Points, in no order, along strands that fork, close into loops and pass close to each other.
In the rows, zero is written as 128.
Two points are linked if the straight distance between their rows is under 191. Some points are linked to none.
(721): [ 75 125  74  66 123 144 110 110 126  96 187 126 101 114 204 140 127 143
 151 118  76 141 147 135 134 137  93 143 119 133 156  89 129 110 114 155
  83 110 130  97 156 150 121 118 138 119 102 135  65 129 138 150 178]
(13): [100 153 126 167  96  59 125 141 119 104 161 156 114 117 100 131  97 134
 139 132 157 129 148 134 121 108 130 100 174 161 167 115 115  93 153 173
 144 167 126 158 158 103 154 118  62 148 120 138 151 101  91 144  98]
(843): [129  74 177  28 160 143  86 120 147 164 163 115 157 124 146 143 146 137
 122 116 123 111 150 127 118 137 128 196 127 135 144 135 119 137 166 128
 113 108 113 127 115 151 146 189 185 101 118 118 111 151 162 178 151]
(993): [140 187 102 166 105  61 149 120 106 102  94 115 141 121 103  90 141 159
  92 141 119 120  71 129 132 104 128 103 165 142 150 148 141  89 154 116
 174 174 145 125 140 142  94 157  91 161 160 109 162  97 122 150 111]
(943): [181 100 137 149 105  79 101 106 122 104 139 124 117 123 113 195  95  60
 115 118 140 149 180 114  58 163 117 133 166 147  86  81 153 128 188 165
  94 104 194 115 167  75 188 156 157  74 138 117  86 140 132 162  81]
(919): [100 117 154  98 130 170 174 160 116  92 115 117 108 130 140 118 105 111
 115  86 146 159 167 125 140  87 169 159 138 128 171 145  73 115 122  84
 119 119  77 159 103 142 121 127 125 120  87 102  97  81 143 139 162]
(720): [164 132 156 115  90  93  94 143 112 151 129 142 116 163  84 157 123 111
 121 147 171  69 167 137 111 115  93 142 130 195 124  94 171 106 117 107
 108 151 117 132 138 137 181 157 114 121 164 124 231 158 106 138 122]
(611): [154 119 172 139 145 156 122 153 119 124 101 186 103 158  93 123  84 150
 100 131 107  91 149 117 135 135 108 115 147 167  97 142 174  90 167  78
  98 114 108 132 138 166 174 187  99 179 104 117 112 159 127 114 142]
(948): [175  96 142 154 114  72  95  99 146 151 152 135 154 104 126 174 102  83
 162 114 139 134 136 119  72 178 102 128 130 126  71 116 118 141 187 181
  81 146 193  92 153  94 169 138 173 109 176 143  94 142 110 153  61]
(1032): [ 78 113  83 112  96 123 150 171 103 132 101 131  50 120 161 120 108 145
  65 103 210 133 151 166 166 178 128  87 141 146 158 148 109 120 126 102
 123 146 100 168 114 141  94  87  34 172 148 144 106 134 158 143 142]
(571): [ 48 166  84 164 144 151 153 137 127  93 136 125 137 132 152  92 171 158
 189 131  92 154 101 117 154 109 137 108  97 122 157 116 122  94  67 138
 124 122 127 107 144 130 101  75  68 162  73 100  77 110  92  95 134]
(907): [ 59 154 111  69 172 148  94 134 105 120 177 193 108 106 121 204 138 116
 162 112 148 102 138 158 132 144 133 117 139  78 100 104  80 158 210 154
 171  92 122 161 153  76 169 120 146 118 111 122 112  71 155 171 122]
(1092): [145 121 147  84 124  87  88 139 155 156 125 167 103 122  86 138  92 142
 108 146 185  93 157 138 146  93 106 116 154 175 173 118 174  93 151 104
 112 118 118 149 145 149 171 163 100 129 158 150 226 135  79 134 121]
(617): [149  89 172  72 115 128  87 128 114 149 167 114 148 153 139 144 137 131
 114  95 156 121 140 170 112 180 142 180 121 143 132 120 140 165 147 182
 136 132 107 148 125 117 143 138 175  84  84 132 140 209 165 150 147]
(1041): [162 115 154  83  74 131 168 122 128  97  95  72 125 129 160 119 130 105
  83  89 151 153 151 130 128 113 152 167 128 111 130 128  89 132  38 119
 126 140 107 149 133 125 113  96 186  66 133 132 108  88 191 118 150]
(1115): [141 113 161 132 168 120  94 104 162 133 122  92 126  92 128 105 107 126
 143 134 130 164 102  54 106 129 164 153 177 114 135 144 134  95 154 154
 125 104 140 143 134 120 132 155 141 130 118 133 128 118 119 133  82]
(9): [130 166 104 111  90 156 222 143 147 128  80 131 158 129 130  87 163 147
 110  88 118 154 115 191 203 112 108 114 108 106 169 148  86 164  45 105
 135 141  97 152 104 131  76  56 155 106 150 136 114 110 169  96 157]
(124): [123 171 110 114 176 115 149 141 127 152  61  87  89 115 141 121 207 144
  96 194 146  76  97 117 141  84 150  87 137 102 165 151 182 118  63  42
 165  88 125  98 149 155  79 139 141 128 154 136 174 101  99 106 138]
(509): [138 148 111  83 136 179 106 114 120  89 126 115  93 158 158 137 127 138
  84 120  95 119 104 120 125 168 147 172 122  99 106 101 161 118 121 106
 142  80  96 137 120 133 151 147 163  94  91 130 100 149 187 117 190]
(80): [187 122 125 139  82 122 101 124 111  96 131 114  92 180 137 183 105  69
 118 142 141 131 172 137  89 134 113 162 115 146 110  75 171 121  77 113
  96 114 134  97 156 104 154 121 167  40 126 124 155 154 130 113 152]
(349): [ 98  79  97  74 116 140 127 148 137 149 127 133  75 141 197 126  81 138
  87 103 181 133 190 135 139 169 104 123 135 160 160 117 136 138 106 122
 102 128 114 170 129 148 132 109  71 175 125 154  87 158 144 152 154]
(1256): [198 146 139 150 121 141 135 150 193 159  54 116 150 172 151  76 179 153
 147 155 117  96  84 137 152 170  86 114 112 136 117 130 187 147  49 106
 112 128 124 113 140 157 127 116 154 147 174 155 124 190 126  93 114]
(792): [154 122 138 152  97 148 116 122  96 131 134 132 120 180 104 214 136  65
 136 147 134 100 140 127  98 157 109 137  74 124  56  87 150 148 119 106
 131 116 132 107 123  91 161 115 143  76 132 119 163 150 145 129 129]
(1096): [151 148 121 143 114  78  94 108 134 118 128  95  87 130 115 117  99 153
  94 122 118 145 102 121 107 200 129 124 184 142 125 105 152 116 179 186
 154 134 159 182 128  82 146 131  90 119 127 145 163 175 167 139 110]
(523): [150 115 156 139 164 109 114 185  79 165 114 202  70 150 104 167 123 136
 115 138 139 103 176 142 155 147  87  98 150 151 106 191 143 120 202  98
 104 125 141 121 137 148 147 160 112 176 144 146  83 136 115 131 140]
(304): [126 114 130 192 106 141 151 145 104 106 148 164 136 153 126 132  81 126
 106  80 131 174 129 154 110 179 144 144 152 135 113 140  79 143 197 167
 113 143 136 166  93  88 125 106 101 135  91  91  84 165 154 147 129]
(1038): [112 102 125 160 126 160 139 139 110 177 140 189 161 117 114 146 123 147
 179 146 142 104 165 187 153  97  82  83  53 143 129 132 126 181 125 119
  86 148 133  92 108 139 139  91 115 153 134 127 181 153  73  71 138]
(128): [136 166 104 142 118 113  79 124 138 108 118 126  68 143 138 133 121 167
 109 121 134 126  77 139 150 191 131 122 157 118 146  90 156 109 126 151
 156  96 124 180 128  97 137  97  84 114 122 155 180 180 146 113 140]
(1266): [103 161 102 118 145 167 142 104 151 143 125 102 119 157 148 159 179  95
 164 153 118 102 115  94 140 120 137 116  74  78 133  84 141 139  26  96
 159  89 132 123 124  96 124  76 135  73 121 137 161  99 131  71 143]
(775): [ 88 117  80 178 119 135 146 103 105 115 112 139 177  73 113  65  94 180
 136 145 126 133  64 117 125 104 147  71  81 123 117 143 120 148 105 165
 144 191 113 107 122 153 115 144  77 237 116  89 159 144  95 105 120]
(563): [191 136 161 151 107  41 115 115  95 107 128 111 114 109 106 136 117 107
 110 150 106 110 138  91  77 114 115 107 155 158  82 145 135  76 161 132
 138 167 173  86 167 134 145 165 139 154 184 133 110  96 109 149  78]
(1150): [171 149 161  84 179 140 101 108 153 153 131 126 138 115 139 121 168 156
 146 131  80  83  84 111 147 151 129 143 130  95  95 158 128 142 141 130
 136 128 141  95 139 165 131 167 185 132 169 164 102 128 151 121 122]
(612): [137 127 145 154 107 155 182 132  99 128 138 153 216 122  78 119 148 111
 144 111  98 135 126 167 134  91 140 117  77 108 108 155  53 192 135 122
 138 162 109 119  78 112 119 109 165 102 126 102 145 110 136  93 146]
(888): [152 125 126 125 146 155 137 150 127 126 103 129 105 119 171  90 137 168
 103 131  75 142 108 162 140 140 121 132 144 129 139 168 133 132 151  99
 102 111 123 115 123 184  66 136 164 146 126 123  58 171 152 121 185]
(872): [122 121  90 133 113 124 143  91 169 128 121  84 159 156 172 107 155 139
 162  99 134 155 107  61 144 162 131 154 126 117 114 100 113 103  77 171
 136 137 158 139 139 119 159 131  85 149 122 152  74 113 150 141  86]
(1182): [ 75 115 165 105 196 176 117 159 125 158 123 151 164  96  74 120 126 149
 134 138 151 114 132  97 152  65 167 158 127 112 143 145 116 143 185  85
 152 113  82 142 105 158 142 189 108 160  88 103 178 102 112 140 139]
(732): [102 174 100 129 145 154 146 125 167 139 117 146 139 154 117 126 158 135
 170 141 126 103 108 112 174  93 125 119 107 104 162 104 155 124  54  93
 133 103 135 131 131 130 118  92 102 102 137 138 180 108  91  85 146]
(355): [ 82 147 130 113 144 114 113 112 110  99 181 106 133  92 153 127 154 137
 181 107  89 155 114 145 126 127 156 138 129  95 150 133  78 132 142 200
 165 127 128 123 139  93 111  95 152  79  93 139 100  89 126 122 132]
(663): [104  43 130 143 136 123 113 122 121 173 154 126 121  73 160 139  94 115
 154 152 162 154 159 111  90 117 134  91  92 140 123 142 106 131 122 135
 106 151 134 119 136 139 103 110 106 170 143 136 118 126  76 144  77]
(785): [156 142 140 150 167 142 137 179 142 157  84 177 101 142 136 136 160 152
 154 146 136 111 160 171 179 107 107 107 121 133 173 173 144 144 117 119
 103 111 135 136 151 149 116 100 142 128 132 176 122 127  88  58 146]
(130): [ 98 169  82 108 113 127 132  91 173  98 136 111 116 145 166 118 125 157
 159  85 137 140 125  78 162 161 123 142 144 103 143  53 112  77  94 164
 134 100 158 147 144 105 213 140  75 160  95 153  65  83 148 157 123]
(167): [133 172 139 135 120 152 137 127 156 122 127 180 133 162  92 156  99 121
 153 117 147 106 122 137 163 113 129 138 125 115 136  94 121 131  99 104
 137 124  98 164 122 101 174 113 110 111 112 131 185  99 116  90 153]
(1095): [150 106 158 155 143 178 196 157 123 183  71 107 131 157 155  98 199 101
 142 132 110 151 164 148 137 110  96 135  79 162 121 166 141 150  69  68
  86 130 123 100 107 161 100  91 150 140 125 129  75 169 115  93 146]
(824): [ 94  87 179 116 176 168 112 138 138 177 111 125 180  91  81  98 140 151
 157 147 170 114 135 105 122  74 168 121  74 108 142 153 121 153 111 125
 148 149  83 122 118 159 148 167 107 174 106 135 177 139  81  90  99]
(69): [ 53 115  92 157 157 190 162 122  81 132 157 151 181 104  75 157 133 100
 136 168 108 107 119 112  97  88 162  73  46  85  75 127  80 172 158  89
 166 128  95  84  86 107 109 131 122 172 113  72 166  79 130 129 145]
(309): [159 110 141 157 139 184 147 152 133 141  92 165 136 147 116  80 101 152
  88 129  94 128 110 134 139 132 112 139 126 145 116 156 149 125 150  68
  97 111 117 121  83 177 113 163 124 192 119  91 113 193 127 112 167]
(1015): [139 137 139 164 100 163 181 115  97  99 111  99 146 121  92 104 103  81
 109 131 100 123 117  91  87  74 181 136 101 108  96 126 128 129  86  63
 142 136  97 103  87 131 106 134 155 108 123  71 159  89 122 114 133]
(265): [141 131 167 160 187 156 130 138  74 133 133 125  98 103 112 135 145 134
 133 171  91  99 130 145 109  88 163 100 112  78 118 177 142 137 147  94
 145  98 116  93 116 147 110 131 176 117  93 129 115 120 118  67 146]
(983): [175 123 152 120  64 115 151 149 131  86  68  77  96 122 162 100 135 123
  72 127 182 177 119 143 133 116 162 142 141 126 136 154 127 115  18 127
 144 133  94 172 150 134  78  68 167  90 125 146 117 141 167  97 107]
(659): [124 130 150 155 179 152 134 120  88 170 128 100 142 102 126 134 208 100
 159 182 107 105 153 159 128  87 110  67  57  98 146 180 124 170 116 102
 125 106 137  74 108 142  93  89 173 108 120 156 134 131 103  56 141]
(1155): [125 105 177  80 147 163 100 152  93 123 135 166  82 143 129 176 104 114
 103 103 180  89 157 162 100 184 167 137 132 100 101 152  94 159 169 153
 156 128  65 163 136  91 175 145 163 103  97 147  76 110 171 132 137]
(680): [119 109 121 132 114 150 131 146 124 185 113 160 178 145 114 112 154 176
 140 123 160  99 127 176 168 126 103 116  72 145 140 125 132 174  89 143
 129 180 112 136 113 146 130 109  95 157 145 146 195 168 108 103 118]
(609): [136 147 138 189  86 108 126 124 127  96 146 169 124 135  90 132  78 123
 154 127 144 132 112 155 125 114 140 107 150 136 136 117 121 130 128 175
 127 169 125 158 131  87 134  96 103 108 132 127 192 121  95 104 112]
(585): [171 130 162 132  81 166 217 144 103 148  91 127 171 159  92 108 162 109
 109  80 123 135 133 178 153 125 116 125  84 117 116 174  81 178  72 120
 130 175  98 124  78 125 109  93 181  93 141 143 100 105 168  79 143]
(477): [138 155 110 148 173 105 109 139 135 145  94 107  65 109 146 132 156 117
 108 203 150 128 102 113 129 118 132 100 171 110 135 151 176 110 118  84
 144  93 159 111 145 147  67 115 139 126 174 158 148 117 107 100 121]
(135): [ 97 120  76  84 109 144 157 130 144 140 121 108 129 167 124 151 129  94
  78 127 144 140 158  72 137 128 104 179 135 150 111  95 118 107 146  54
 134 110 140 136  91 145 137 170  75 170 151  93 140  94 176 218 140]
(319): [141 115 164 183 132 126 171 153  96 140 116 106 150 164  96 170 152  59
 143 134 136 155 168  63  96  78 134 150 122 155  76 140 121  92 122  87
 128 149 145  96 118 116 145 148 100 133 124  89 111  82  79 145  91]
(343): [185 155 130 125 105 108 136 110 173 114 121 114 175 172 123 120 152 123
 145 135  51 131 111 111 142 124  69 186 139 160 113 108 177  92 111 106
  95 127 183  80 142 158 140 160 151 129 155 108  93 168 115 153 133]
(126): [126 136 152 122 190 147 107 126 162 144 133 135 143  79  81 129 101 129
 123 140 131 135 104  69 142  85 159 148 166  89 121 152 116 123 177  98
 146  97 136 147  96 136 112 169 117 142 143 113 175 100 124 144 117]
(1188): [156 107 183  63 156 140  92 145 135 156 144 180 141 155 108 183 117 115
 118 109 129  95 169 146 130 146  95 178 146 150 114 130 138 148 203 111
 104 114 136 129 130 147 175 194 166 120 141 126 128 164 151 177 149]
(27): [156 126 148 163 146 110  86  95 148 116 138  94 132 110 116 111 102 141
 111 116 114 162  84  88  81 182 166 128 159 114  86 132 150 120 177 196
 131 133 144 161 137  80 145 137 112 128 114 115 132 167 132 122  77]
(601): [116  91 126 116 119 146 120 120 119 113 162 106 196 124 121 118 117 109
  84 108  94 162 117 109  81 113 157 206 136 155 103 103 124 137 192 110
 126 115 124 117  89 122 107 177 157 127 109  45 137 159 154 201 140]
(332): [ 90 125 135  40 174 161  82  92 156 107 152 133 107  53 148 118  76 170
 130 118 120  97 103 100 110 134 162 136 135  94 142 131 114 118 163 149
 134 106  77 139 140 149 151 169 148 127 112 137 102  79 149 146 129]
(209): [123  79 140 117 148 115 113 137 205 167  90  86 154  75 152  75 139 140
 136 158 171 154 103  94 132  72 146 133 144 132 182 134 161 107  61 111
 104 112 131 131 147 183  82 132 111 164 160 134 173 144  72 129  72]
(1230): [170  97 150 117 112  95 104  96 158 105 149 139 143 119 109 160  81  99
 106  86 166 147 161 120  76 181 136 152 197 123 118  70 140 157 216 190
  83  91 186 172 145  80 212 165 178  75 109 105 102 145 162 178 106]
(267): [156 101 125 154 126 163 157 132 177 139  92 102 142 142 179  88 125 139
 130 110 127 180 102  88 126 165 136 140 128 102 113 138 112 125  71 144
 107 117 145 150 113 135 115 108 107 170 123 140  45 145 149 103  97]
(107): [105 137  97 205 155 119 121 115 105 121 166 138 149 102 104 111 113 114
 162 162  76 158 112 142 114  70 153 102 128 115 137 120 158 112 130 115
 143 116 151  86 119 114  78  87 127 103  95 100 168 134  66 118 139]
(364): [113 138  99  84 160 147 110 120 157 117 147 149 109 104 168 106 108 156
 133 123  68 133 125 156 155 112 110 144 149 119 173 130 134 115 139 109
  91  94 126 122 141 167  97 129 151 117 129 135 109 126 137 132 193]
(679): [ 94  63 134 104 149 126 123 137 185 170 115 105 126  76 170  98 127 144
 155 136 185 170 145 109 135  92 136 106 119 146 181 151 119 125  83 152
  98 136 128 147 159 173  76 109 102 157 139 167 110 126  81 125  86]
(419): [165 110 163 174 128 138 182 153 121 154  84 113 140 158 127 120 159  81
 133 139 139 156 163 114 110  87 117 148 108 163 121 154 125 106  93  77
 105 144 143 107 111 141 114 122 110 139 140 111 117 137  98 120 105]
(827): [113  84 125 156 123 119 109 118  99 148 139 133 144  84 139 102 104 160
 135 142 142 131 114 124  82 132 138  80  93 149  90 141 127 141 145 166
 129 178 126 108 134 139 120 135  99 204 132 122 132 158 101 130  94]
(991): [100 116  52 120  87 102 132 102 144  92 179 116 137 146 199 131 129 141
 157 110  79 188 144 160 144 137  84 168 139 160 165  66 134 117 123 166
  80 117 171 102 135 139 100  94 123 111 104 115  75 161 126 170 169]
(1075): [112 173 132 117 154  82  89 116 159 120 149 158 145 129 105  92 141 199
 159 113 129 106  98 141 188 164 118 129 173 143 163 133 151 115 150 220
 146 150 129 165 166 122 157 144  88 149 127 174 158 140  95 108  98]
(292): [119 107 122 165 170 163 177 134 129 183 107 106 157 118 167 118 220  84
 157 158  94 162 165 134 134  91  86  90  75 130 141 164 108 151  83  89
  92 101 145  84  95 151  58  66 148 114 133 139  94 134 105  86 129]
(219): [ 68 118 117 141 157 152 106 166 105 132 128 162  66 149 112 178  99 119
 111 160 166 125 143  90 119 134 132  97 128 127 102 136 150 111 171  72
 145  91 127 145 116 111 124 134  65 161  95 110 147 128 133 140 125]
(70): [109 126 102 143 135 163 130 100 101 156 145 115 127 157 136 198 170  74
 163 162  91 102 142 111 109 139 122 102  46 113  82  86 137 127  81 108
 145 109 147  86 124 103 130 102 137  78 121 128 146 126 128 116 139]
(181): [105 126 121  81 131 105 108  79 148 122 181  72 182 123 150 100 192 167
 185 113  78 141  84 147 151 158 141 171 100 113 139 120 115 163 112 219
 151 139 130 118 131 117 101 101 171  82 103 151 114 158 158 107 124]
(162): [101 111 121 157 152 134 135 160 112 149 131 167 146 113 113 129 151 156
 171 151 141 120 178 194 153  65 119  93 105 142 211 146 157 139 102 126
  72 122 126 118 142 142  97  71 115 117  83 138 164 137  64  75 149]
(32): [150 120 180 110 186 160 104 157  69 135 115 136  72 134 107 165 148 129
 112 137 137  92 139 130 105 160 170 125 119 105  84 181 130 136 166 108
 158 114  89 123 124 130 155 158 165 111  94 153  94 127 145  98 143]
(237): [153 157  97 117  93 130 105 135  81  77 132 128  52 182 160 132 114 140
  72 119  94 107 130 167 132 183 105 131 139 147 120 113 167 120 111 132
 132 120  94 121 157 138 148 128 133 113 100 148  75 168 185 113 199]
(1232): [ 78 160 105 165 131 170 129 112  77 105 156 175 148 126  95 156 108 111
 152 153  61  94 118 111  89  95 143  70  67 103  73 121 129 125 141  98
 154 126 113  71 113 111 138 125 140 148  86  80 141  79 103 123 156]
(493): [147 113 133 102 111 105 128 108 127 126 157 135 154 108 121  90  82 150
  93  96 101 109 106 124 102 161 109 135 164 152 100 141  99 143 199 162
 123 175 132 133 118 142 149 190 137 171 189 121 104 122 168 204 110]
(846): [123 143 114 105  59  91 119 132  64  57 146  94  64 178 165 122 116 137
  49 101 126 126 166 165 108 171 118 143 159 181 133  93 150 108 126 159
 133 135 107 132 148 131 169 134 115 113  72 118  79 175 169 170 168]
(478): [142 130 124 145 105 113 155 158 160 119  60  68 108 129 175  81 145 142
  84 109 171 185  85 100 140 150 154 136 162 111 143 149 119 115  61 134
 150 120 124 179 126 141  81 101 104 147 134 144  88 135 161 131  97]
(822): [ 94  94 125 155 157 135 110 131 115 115 163 151 135 105 133 115 115 142
 178 142 103 152 129 166 114  94 143 118 104 137 175 134 150 127 126 145
 102 108 123 119 134 132  94  89 124 112  67 110 145 168  84  94 136]
(1252): [159 136 105 190 110 112 134  96 138  98 141 127 156 106 125  89  64 157
 105  76  87 177  69 129 114 183 140 132 178 117  82 147  98 143 192 207
 117 153 162 162 117  87 122 116 127 146 137  98  81 151 167 134 105]
(270): [110  89 142  96 128 142 147 130 131  91 138 131 118  89 135 125  69 106
 110  88 152 158 156 118 109 113 157 157 159 119 144 137  53 127 180 118
 119 126  92 164 108 126 130 148 140 124 121  95  96  58 150 174 122]
(1180): [ 73 182 106 185 127 109 135 123  74  80 165 166 131 136  79 138  86 107
 152 157  85 124  96 129 107  93 159  68 135  91 120 113 134 101 141 106
 184 126 145  99 126  86 109  97 127 115  95  90 160  69  78 136 157]
(1286): [119 147  86  88  64  76 133 112 174  99 160 105 143 164 163  90 137 162
 149  82 125 159 132 157 175 140  86 175 165 166 196  76 133  98  96 187
  99 136 148 157 142 139 135 115 113 118 114 149 115 159 120 159 141]
(253): [129 176 135 128 131 132 110 141 137 135 146 168 163 175  89 108 147 182
 169  98 116 100  96 170 197 170 126 147 133 126 143 127 116 158 138 211
 163 165 111 146 142 116 166 124 114 135 107 162 147 149 133  90 141]
(54): [ 67 162 107  95 161 107  90 130  87 119 191 114 106  86 122 174 168 125
 171 122 121 133 106 157 133 142 144 124 138  88 146 109  83 136 181 162
 203 111 125 133 139  68 121  98 134  81  91 120 148  88 136 165 148]
(305): [144 159  99 131 106  59 105 104  95 101 144 124 102 112 120 124 118 136
 112 177  76 103 102  99  84 111 110  93 157 151 131 125 177  67 137 123
 150 147 158  83 162 141 112 158 124 147 166 132 132 103 122 160 124]
(1133): [ 96 181 111  65 140 136 116 104 157  82 141 133  98 105 164 115  93 158
 165  96 118 108 110  96 155 137 141 127 131  89 146 109  97  90  92 157
 138 115 107 140 172 131 181 131 121 138 114 160  90  64 141 125 140]
(810): [118 137 122  87 112 160 196 141 163 136 100  91 158 131 170 116 164 109
 121  82 148 178 150 142 189 110 123 148 114  96 170 135  65 157  59 102
 120 124 116 162 102 130  85  66 154  85 133 156  91  85 169 120 154]
(1090): [160 139 149  67 139 139 121 114 133 144 126 149 144 127 116 110 114 161
 120 106 107  78 110 112 149 140 109 143 132 122  94 150 108 130 147 121
 151 166 109 104 130 167 171 203 158 164 176 140 100  84 167 161 133]
(957): [136 125 137 122 153  92 155 157 191 184  89  65 185 108 148  92 210 130
 128 172 156 156 128 122 156  54 130 153 153 159 202 138 158 131  83  81
 110  97 157 110 124 169  50 115 133 131 165 136 163 126  73 133  87]
(559): [144 127  97 149 148 103 110 121 130 130 104 106  31 107 129 172 107  89
  89 191 177 124 112  80 104 144 138  94 158  88 105 157 151 107 138  72
 159  94 163 121  98  96  80 125 128 112 198 144 146  96 154 119 111]
(685): [108 132 143 139 117 184 199 141  88 117  99  82 119 141  99 121 152  91
 105 126 123 148 136 109 119  77 166 157  96 111 127 148 109 139  96  52
 158 122  87 136  59 141  96 129 123 100  96  78 136  86 147 127 162]
(801): [161 153 124 145 122  79 112 122 171 142 128 139 154 170 105  92 141 164
 134 122 117 106 103 101 171 161  84 131 158 163 127 114 166  95 131 173
 129 157 158 156 159 140 164 164  78 170 153 161 133 148 121 139  87]
(380): [ 97 110 132 164 149 151 148 123  74 143 149 111 194  95  87 133 161  98
 138 143 129 140 110 125 111  94 168 105  81  84  95 157  57 191 152 132
 178 152 122 106  79  98  91 108 147 114 132 105 181 111 129  99 129]
(120): [174 117 160 104 145 117  80  99 155 160 142 141 155 107 136 163 128 128
 158 118  97  93 112 128 116 186  99 137 116 101  71 146 131 140 166 167
  94 136 158  80 156 132 171 160 199 107 193 169 101 144 129 114  95]
(1107): [108 141 119 137  95 127 120  97 137 108 172 121 182 171 136 119 157 163
 190 102 105 137  83 152 150 186 134 154  98 116 109  93 114 158  99 234
 143 162 122 131 129  89 156 119 130 122  78 143 105 165 143 100 112]
(533): [149 128 146 119 145 122 110 155 134 180 139 174 125 145 101 178 120 116
 133 134 127 130 167 137 174 138  72 139 148 137  95 138 122 144 225 107
 110 109 178 135 112 126 131 150 126 138 181 133 132 140 134 161 137]
(508): [116 124 140  90 154  67  86 138 157 133 147 141  90  88 125 140  89 113
 138 148 177 131 169 115 134  95 121 119 185 155 200 126 127  83 160 146
 125 127 142 157 160 136 139 149  92 130 146 157 152  80  87 155 105]
(236): [134 131  92 145  70  56 152 111 123 115 133 112 144 105 128  74 115 144
  86 102 111 148 103 136 115 124 104 113 157 164 126 139 105 115 170 161
 143 206 150 132 128 144 103 138  89 186 188 116 128 113 151 187  93]
(741): [ 78  88 111  84 140 176 135 104 145 105 144 141 115  50 145 118  52 133
 113 115 125 128 132 116  98 107 165 121 113  93 127 137  82 148 170  94
 126 111  72 126 102 157 102 154 170 129 145 108 108  46 151 160 137]
(457): [163 137  99 145  83  76 126 133 185 138 115 121 152 173 138 106 149 146
 132 115 141 138 123 149 166 151  83 155 158 186 165  98 154 114  99 169
 104 153 162 155 155 133 115 120 107 135 171 158 160 175 107 131 104]
(357): [ 97 150  77 144  85 109 125 144 112  90 114 123  50 126 152 125 111 134
  93 118 162 141 115 168 147 151 145 110 150 133 164 110 134 110 120 124
 147 113 113 165 125 113 101  74  74 121 112 137 152 149 123 124 153]
(48): [154 129 168 165 116 153 150  95 124  98 109  88 182 112 101  98 111  98
 118 133  88 105  89  62  74 103 176 136  90 106  60 136 121 111  98 113
 136 144 100  78 113 132 138 169 158 127 133  75 114 103 120 113  95]
(1123): [161 163 147 160 169 148 156 164 156 155  47 137 132 168 129 103 188 166
 165 162 118  79 110 134 160 128  98  91 115 141 128 159 185 135  74  94
 105 115 122 105 161 164 136 139 121 168 133 146 119 154  86  74 116]
(1189): [104 116 117  76  91 126 113 113 131  87 146  99  85 136 183 101  82 150
  78  99 155 139 166 116 127 177 125 148 167 156 154  84 136 102 133 149
 121 105 116 169 133 128 176 134  97 144  91 132  93 166 160 169 156]
(439): [133 137 101 116 141 117 169 130 136 177  87  95 138 114 140 110 207 121
 124 179 127 117 143 137 131  58 104  87 116 139 186 130 161 136  64  31
 113 108 141  83 127 170  59 107 145 114 181 130 180 109  97 131 126]
(444): [104 138 135  76 138 132  96 146  93 101 165 161  81 125 134 199 128 102
 133 106 192  97 179 152 129 145 145 128 130 102 118 114  82 159 161 167
 153 115 104 149 169  84 192 128 148  91 105 146  88  61 164 142 135]
(220): [ 98 122 142 105 148 159 113 131 128 152 129 121 192 138  92 115 184 163
 168 130 154  88 116 121 150 112 146 128  63 144 138 123 136 141  64 151
 168 165  89 136 124 134 153 140  89 145  92 147 189 152 109  91 117]
(1083): [168 124 119 146  51  80 115 118 128  99 127 143  87 170 104 175  77  64
 101 154 174 107 159 124  87 111 114 141 142 174 136  62 176 107 104 109
 122 136 123 138 134  93 153 119 121  85 141 114 225 148 110 140 129]
(761): [149 133 173 189 115 105 134 134 104 123 125 139 154 145  75 171 106  68
 127 135 126 115 154  79  74 105 126 119 125 146  30 140 122  98 168 103
 116 152 156  87 146 103 180 161 110 148 147 100 115  90  95 154  69]
(947): [123 144  57 131  99  91 108 116  97 100 131 129  25 135 120 181  87  84
  74 166 140 127 128 130 112 166  99  92 162 124  98 117 149 122 181  80
 146 102 160 126 109  84 102 126 117 101 174 130 157 110 184 139 164]
(631): [156 100 155 144 105 126 121 116 137 119 158 166 149 147 114 142  60 106
  97  69 151 147 141 171  97 194 128 158 169 131 117 119  94 174 210 190
  91 132 140 190 116  70 167 139 163  99 112  94 103 181 156 169 125]
(86): [191 123 132 181  84  84 138 116 129 139 108 113 151 110 137 133 136  98
 133 148 112 148 116 159 116 105 104 121 122 126 123 144 125 139 111 134
 109 145 165 102 127 126  76  91 189  85 183 140 161 157 110 107 107]

How many points has the smallest loop of links through each point below? Write 0 if it is on no loop.
(732) -> 12
(107) -> 0
(477) -> 0

A fork is a point with three links, a tip a point with one. Leave the first point through the second and follow the links. Name the first fork or tip that comes.
(888), (309) -> (617)
(810), (9) -> (162)
(827), (663) -> (947)
(1095), (419) -> (27)

Name the points in between on the shortest way along the links from the first point to the second, in order.
(1041), (220) -> (810) (9) (585) (612) (380) (69) (1232) (1180) (107) (822) (162) (1038) (680)
(236), (220) -> (493) (1090) (1150) (120) (948) (943) (1230) (631) (304) (1252) (27) (1115) (126) (1182) (824)
(120), (54) -> (1150) (1090) (493) (236) (993) (305) (563) (761) (319) (419) (1095) (292) (659) (265) (32) (1155) (444) (907)
(364), (292) -> (721) (991) (1286) (457) (801) (1075) (253) (1107) (181) (355) (54) (907) (444) (1155) (32) (265) (659)
(107), (48) -> (1180) (1232) (69) (380) (612) (585) (9) (810) (1041) (983) (478) (267) (872) (130) (1133) (332) (741) (270) (919) (685) (1015)
(947), (663) -> (559) (477) (124) (439) (957) (209) (679)
